Each row is a point on a tangle of strands that fork and nearly touch. The rows are in no order.
Two points are linked if the straight distance between their rows is under 38.3. Some points are linked to none.
k_646: [ -3  -5  -6   1 -10  13  -1  -3  -5 -14   1 -15  -8  12 -17 -24 -20 -19
   0   1]
k_233: [ -7  11 -12  -2  18   1  -3   1  -2  -9 -33  10 -13  -5  16  15  15   7
 -20   9]
k_89: [ 21  -3   3  21   3 -14  13   3   4  -9   1  22  22   5  -3   1  -7   5
   5   3]
k_232: [  5   3  19   9   4 -13   9 -13  -8  10   7  13  15   7 -13 -14  -1  12
  11   8]
k_461: [  7  -1 -19   8  -9  17   5  14  -7 -12 -16  -7 -10   6  -6 -12  -2 -15
 -14  10]
k_427: [ -1   4   6 -11   2  -5 -18   5  21   2  12   6 -15   1   5  11  -7 -10
  -4 -31]
k_286: [  0  -4  18  -1   9 -16 -30 -18  -5  -5   0  13 -15  15   8   0  11   7
 -10   3]
k_835: [ 12  13   3  10   3 -21  -3  -4  -7   0  -2   6 -11   3  13   5  19  14
  -9   7]
k_85: [-10 -22   6  -9  -4   2 -21 -21   6   4 -10   0  -9  14 -16   8  -2   3
  -8 -16]
k_51: [  5   3 -10   7   8  -9  -3  -3   2 -11 -27  12 -10   5   7  12  18  10
 -19  -5]
k_756: [ 11   1  11   3  -5 -16  14 -13 -20  18  11  11   8  -5  11  -6  31   2
  12  -9]
k_278: [-12  -7  -6   4   3   2 -10  20  39  -9  -5   0  -3 -27  14  26  -3  11
  -9 -15]
k_452: [  9  17  -3   2  -8   3 -10  -3  -6   5   6  -9 -10   9   3  21   3   9
  -3   7]
k_477: [ -8  -4 -19 -20   4   8 -15  -1   5  -8 -25  -7 -12  -4  11  28  14  12
 -23 -12]
k_474: [ -2  -3   3  -6   3  14   8 -13 -16  -1  13  -3  14  13 -19 -36 -21  -4
  13  19]
k_320: [  3   2  13   3  -1   0   6 -16  -9   6   5   7   5  12 -19  -8  -9   1
  10   7]
k_441: [ -3  16 -15  -2  17   2   4   6  -7   4 -19   6 -14  -9  16  19   9   0
 -10  20]
k_638: [ -1 -32  -7  10 -11   7 -15  -9  -3 -18 -17  -1   0  17 -11  -8  -2   2
  -8   5]
k_204: [ -6 -27  -3 -17  -9  -1 -13 -11   6  -1  -8  -6 -11   7  -4  21   4   2
 -12 -25]
k_219: [ -2  -6 -11   2 -13  19  -2   9  -2 -13  -7 -19 -11   2  -8 -17 -11 -26
  -6  -5]
k_386: [ -2 -13  11   4  13   2  12  -3  -7   1  12   7  43   1 -10 -34 -17  14
  21  22]
k_707: [ 16  -5  -4  19  -8  13   5   3 -14 -17   6  -4   6   4  -2 -34  -2 -20
   0  12]
k_660: [ -6  21   0  -9   5  -3 -15  26   4   3   7  -4 -20  -8  37   7  10 -10
 -15 -20]
k_179: [ 13 -11  15   1  -2 -21  16 -11  -4  10  12  18  38  -8  -5 -11  10  16
  17  -5]
k_214: [ -7  -2  -6  -7  -3   4   0  -6   4  -8  10 -13  -8   8 -23  -7 -27 -13
  12  -5]
k_918: [  0   6   9  -1 -10   7  18 -16 -11   7  10 -10   8   8 -16  -6 -12  -4
  17   7]
k_744: [  9  10  -4  -2   3 -11  30  -4 -10  12  -3   9  -4 -12   5  12  19  -5
   6   6]
k_863: [-13  14  -3 -12   9   6 -24  28  14 -12   5   0  -9 -14  47   9   9  -5
 -19 -28]
k_536: [ 19   6   4  23   7 -17   7   7   5  -9 -10  22  13   4   5   7   4   9
  -5  -2]
k_43: [  1  -5  20  10  13 -15 -18 -14  -4   0   4  22   0  13   3  -4   8   7
  -4  17]
k_205: [ -2   6  15 -13   0  -3 -14  -8   3  22  30   0   0   4 -13   6 -13   1
   8   2]
k_24: [ -9 -17 -18 -14  -7   9  -4   6   7  -6 -26 -13 -14  -2   0  20   5   5
 -21  -7]
k_282: [ -4  -1  20 -11   9  -7  13 -28 -14  20  12  13  22   2 -12 -19   4  12
  17   6]
k_139: [  9  -2  18  19  12 -21 -17  -6   1   0   1  25   8  13   5  -7   7  12
  -4  -2]
k_74: [ 15   8   6   9   4 -13  12  -2 -22  11   4  12   1  -3  29  -5  33  -3
   2  -8]
k_289: [ 14   4 -14  21  -7  14  10  16  -9 -15 -14   3   4   6   5  -5   2  -3
 -13  20]
k_678: [ 12  13  -9  10  -8   5  14   8  -9   3 -12  -2  -1   2   2  10   9   6
 -10  18]
k_418: [  6  21   1  -2   8  -4   8   8 -21  12  -2   6  -8  -6  37  -1  32  -4
 -11   0]
k_321: [  0  -3   0  -1  -2   8   4  -7 -10 -15   4  -6   3  14 -18 -40 -21 -15
  -1   7]
k_951: [  2  -1   3  19   1  -5 -12 -11  -2   0 -10   0  -7  14 -12   1   4  10
   1   0]
k_242: [ -5  -8 -10  -2 -20  10 -15  19  15 -16   2 -19 -10  -3  -2  12 -17 -10
 -11  -1]
k_670: [-16 -25  12  -7   4   0 -21 -18   3   4 -10   5  -4  15 -21  -7  -5   7
  -2   1]
k_889: [ -5 -10 -24  -2  -3   6   1  13   2  -8 -32  -2 -13   0  -6   3   6   3
 -23   5]
k_394: [  4  -2  10 -14  -5 -11   2 -21 -18  25  21   2   4  -4   3  -5  23   0
  16  -9]
k_475: [  3   6  -3  -6  -7   4 -11  -5  -1  15  22 -12  -3   6 -17   2 -16   5
  11   4]
k_856: [  6  11   2  19  10  -6  13  14   6  -2 -27  20   7  -3   6   8   8   6
 -16   8]
k_371: [ 13 -12   5   4  -6 -13  24  -3  -4   1   9   8  43 -10  -8 -12  -5  14
  18  -1]
k_396: [  6  14 -10   5 -11   4   5   7  -7   9   0 -16  -9   1  -5  10   0   6
  -3  13]
k_380: [-18   4 -11  -3   0  15   1  28  22   4 -15 -15 -10 -16  -5  11 -16 -10
  -7  -1]
k_291: [  8  -1   3  -3  -3 -11  34 -18 -11   7   2   1   8  -6  -6   0  11  -2
  19   1]
k_996: [ -3  18   5  -6   2  -8 -14   8   7   3   3  -9 -22  -4  20  17  11  -2
 -10 -10]
k_658: [-12  14 -12 -26  12   9 -25  -1   4 -14 -18 -11 -10  -8  23  23  20  11
 -19 -19]
k_723: [ -7  21  -9 -20  14   6 -25   5  -5 -14  -9  -5 -16  -5  33  11  19   1
 -20 -18]
k_288: [ -1   6  21   0  -1 -19 -20  -9  -5   3   8   3 -20  11  13  -1   9  -4
  -8  -4]
k_479: [  5  10   3  -5  -3 -10  -1   9  15   3  25  -2  -8 -10   8  24 -11  -6
   6  -7]
k_853: [ 12 -13  -2  28 -12   8  -6  11  -4 -27 -10   4  10   8   7 -15  -3  -5
 -12  16]
k_227: [ 11   8  17  14   0 -15  11 -10  -9  14   4  11   8   4   1  -6  14   7
   7  -2]
k_839: [ -3 -19   6  23  12   2 -15  -1   5  -5  -5  14  19  14 -15 -19 -10  14
   8  18]
k_422: [  0   9  17 -17   3  -5   1 -18  -7  19  22   9   2   8 -16  -5  -8  -5
  11  -1]
k_613: [  4   3  13 -11  -1 -10 -11 -12 -18  24  32   0  -6   0  11   1  12  -4
  11  -6]
k_95: [-19 -11   3  -3  15   6 -12 -11   0   4   0  -1   1  14 -26 -28 -15   4
  11  20]
k_941: [ -8  24  -5 -15  11   2 -12  17 -12  -9  -1  -4 -19   2  47   6  15 -12
 -14 -12]
k_400: [  6  11   9 -14  -6  -6   9   1   0  15  26  -2  -2 -12  12  18   5 -11
   9 -12]
k_681: [  6  -9  -1  -9 -15   1  32 -26 -11  -3  -5  -1  33 -12 -13 -17   7  10
  19  -1]
k_729: [ 17  -7  -4  22  -3  -7  25   8  -2 -15   0  10  19  -1  -4  -7  -8  -1
   5  13]
k_156: [ 10  -7 -11  23  -5   2   5   9   7 -12 -20   9  11  11 -13 -14  -3   9
 -11  -5]
k_343: [ -3 -35 -17  -4 -13   5 -12  -9  -3 -16 -15 -10 -11  10  -6   1   0   0
 -13  -1]
k_597: [  7 -16   1  -3  -6  -5  28 -19  -7  -6   4   5  47  -9  -8 -24  -6  14
  22   1]
k_275: [  2 -11 -21  10   5   2   0   9   4 -14 -40  10   0  -1   3   3  10  14
 -21   4]
k_270: [  4  12  15  -2  -2 -10 -15  -6 -11  11  23  -4 -15   5  22   7  13  -7
   5  -7]
k_482: [  2  -1   2 -16 -13  -3  35 -29 -12   7  -1  -2  20 -11  -9  -3  11   2
  20  -7]
k_229: [-20  -6  13  -5  15   2 -14 -18   6   6   0   2  -7  17 -24 -13 -16  -1
  11   1]
k_267: [  0   6  -1  -7  -9  -6   5  11  12   0  17 -11 -10  -6  -9  17 -18  -9
   5   3]
k_385: [-16  12  -8  -2   9   7  -2  28  22  12  -5  -4  -9 -22   6  22  -9  -3
  -4   0]
k_91: [ -4  -9  -2 -14   1  -4 -18  -5  13  -4  -5   1 -22   4   2  21   2  -6
  -9 -28]
k_192: [ -4 -22   1  21  -1   5 -14  -7  -1 -11  -9   3   8  17 -17 -22  -8   5
   3  12]
k_15: [  0   8 -11  -3  -8  17  26  10  -4   4   0 -21  -2  -8  -8  -3 -10 -17
  12   5]
k_829: [  5  14  -5  -3  13 -10  13   1  -8   7  -7   5 -16  -8  17  20  17  -7
  -4  10]
k_117: [  8 -16   0  20 -10  13  -9   0  -8 -23  -5  -2   2  11  -3 -31  -3 -19
  -6   7]
k_632: [ -1  21   6 -12   2   0   8  17   1  24  17  -1  -8 -16  24  16  12 -12
   3 -18]
k_106: [-10 -11  -7  -1 -14   4  -8  23  33 -14  -1  -9  -5 -15   0  20 -15   3
 -10 -10]
k_397: [ -9  -3  10 -14   9  15   6 -12 -13  16  16   4  15  10 -20 -20 -10   3
  14  27]
k_945: [ 18  -5  -7  20 -10   6  26  11 -12 -15   3   0  21  -3  -2 -27  -5 -12
   2  11]
k_472: [  5   4  -3   8 -15  14  27   0 -15   2   1 -13   8   1 -11 -10  -1  -7
  12  12]
k_93: [  0 -11  10  16  16  -4  -1   2   4  -3   6  14  31  10 -17 -26 -17  12
  14  20]
k_537: [ -6  11  -9   8   7   0  -5  24  26   3   6  -8  -8 -19  11  24  -4   7
   3  -9]
k_600: [ -6  15 -11  -5  -1  13  21  18   2  21   0 -15  -4 -15  -4  15  -7  -8
   7   7]
k_119: [-13   2 -13   1  -5  19   6  26  19  -5  -5 -24  -6 -13  -7  -3 -21 -16
   3  -9]
k_269: [ -6  12   1 -10  -5   1 -20   6  13  -9  -6 -13 -16  -7  16  31   4   6
 -13  -4]
k_435: [  6 -17   2   9  -7  10  21 -12 -20  -9  12   0  28  -2  -7 -27  -5  -5
  23  16]
k_693: [ -6  -9   2  -1 -11  -6 -17  -3   5  -6   1 -12 -15   9 -14   7 -13  -2
  -3   5]
k_822: [ -6   4 -14   0   7   0   3   5   8   7 -18  -8 -23  -3  -8  13   1  -4
  -3 -11]
k_997: [ -9  -6  11 -20  -1   5  14 -33 -14  19  12  -4  23  -1 -16 -15   0  11
  26   9]
k_3: [ -6  19  -5 -16   4   6  19  18   5  30   6  -4   0 -26   5  18   3  -6
   7  -7]
k_661: [-11  -9  12  -7  20   7  13 -12  -8   7   7  10  29   5 -15 -30  -7  14
  18  30]
k_992: [ -5   6   0   1   5   1 -10  22  35  -9   3  14  -4 -20  22  18   2   5
 -16 -27]
k_246: [ -6  -3 -12  -5 -13   9 -20   9  12 -18  -5 -19 -14  -1   9  28  -9   1
  -9   5]
k_337: [ -9  -7   3  -7  12  -1 -33 -11   8   9  12   4 -16  10 -10   7  -7  -2
   9 -14]
k_125: [ -4   8   2  -2   3  -5 -11  20  29  -1  12   7 -10 -14  14   9   0  -3
  -8 -35]
k_791: [ -5   2  -4  -4  -4  -4   4   8  22  -5  15 -16  -9  -8 -16   5 -28  -5
  11 -12]

A fork is a point with three links. Follow the links from the first point to the second and name the forks in between, in order.
k_386; k_853 | k_646 k_289
k_51; k_427 | k_660 k_278
k_232; k_678 | k_320 k_646 k_289
k_661; k_475 | k_646 k_320

Follow the links from the first point to the second, and from the first to the third. Name the last point that the two ways share.
k_613; k_205; k_321 | k_320
k_729; k_918; k_638 | k_646
k_204; k_119; k_658 | k_278
k_400; k_289; k_386 | k_646
k_452; k_707; k_600 | k_289
k_418; k_219; k_139 | k_756
k_205; k_117; k_74 | k_320

Name the points in between on the shortest way along the links from the first point to the second, in order.
k_278; k_723 | k_106 k_242 k_246 k_269 k_996 k_660 k_941
k_613; k_791 | k_394 k_756 k_227 k_232 k_320 k_918 k_472 k_15 k_600 k_3 k_632 k_400 k_479 k_267
k_477; k_681 | k_24 k_889 k_275 k_51 k_233 k_441 k_829 k_744 k_291 k_482
k_856; k_474 | k_536 k_89 k_729 k_945 k_707 k_117 k_853 k_289 k_461 k_219 k_646 k_321
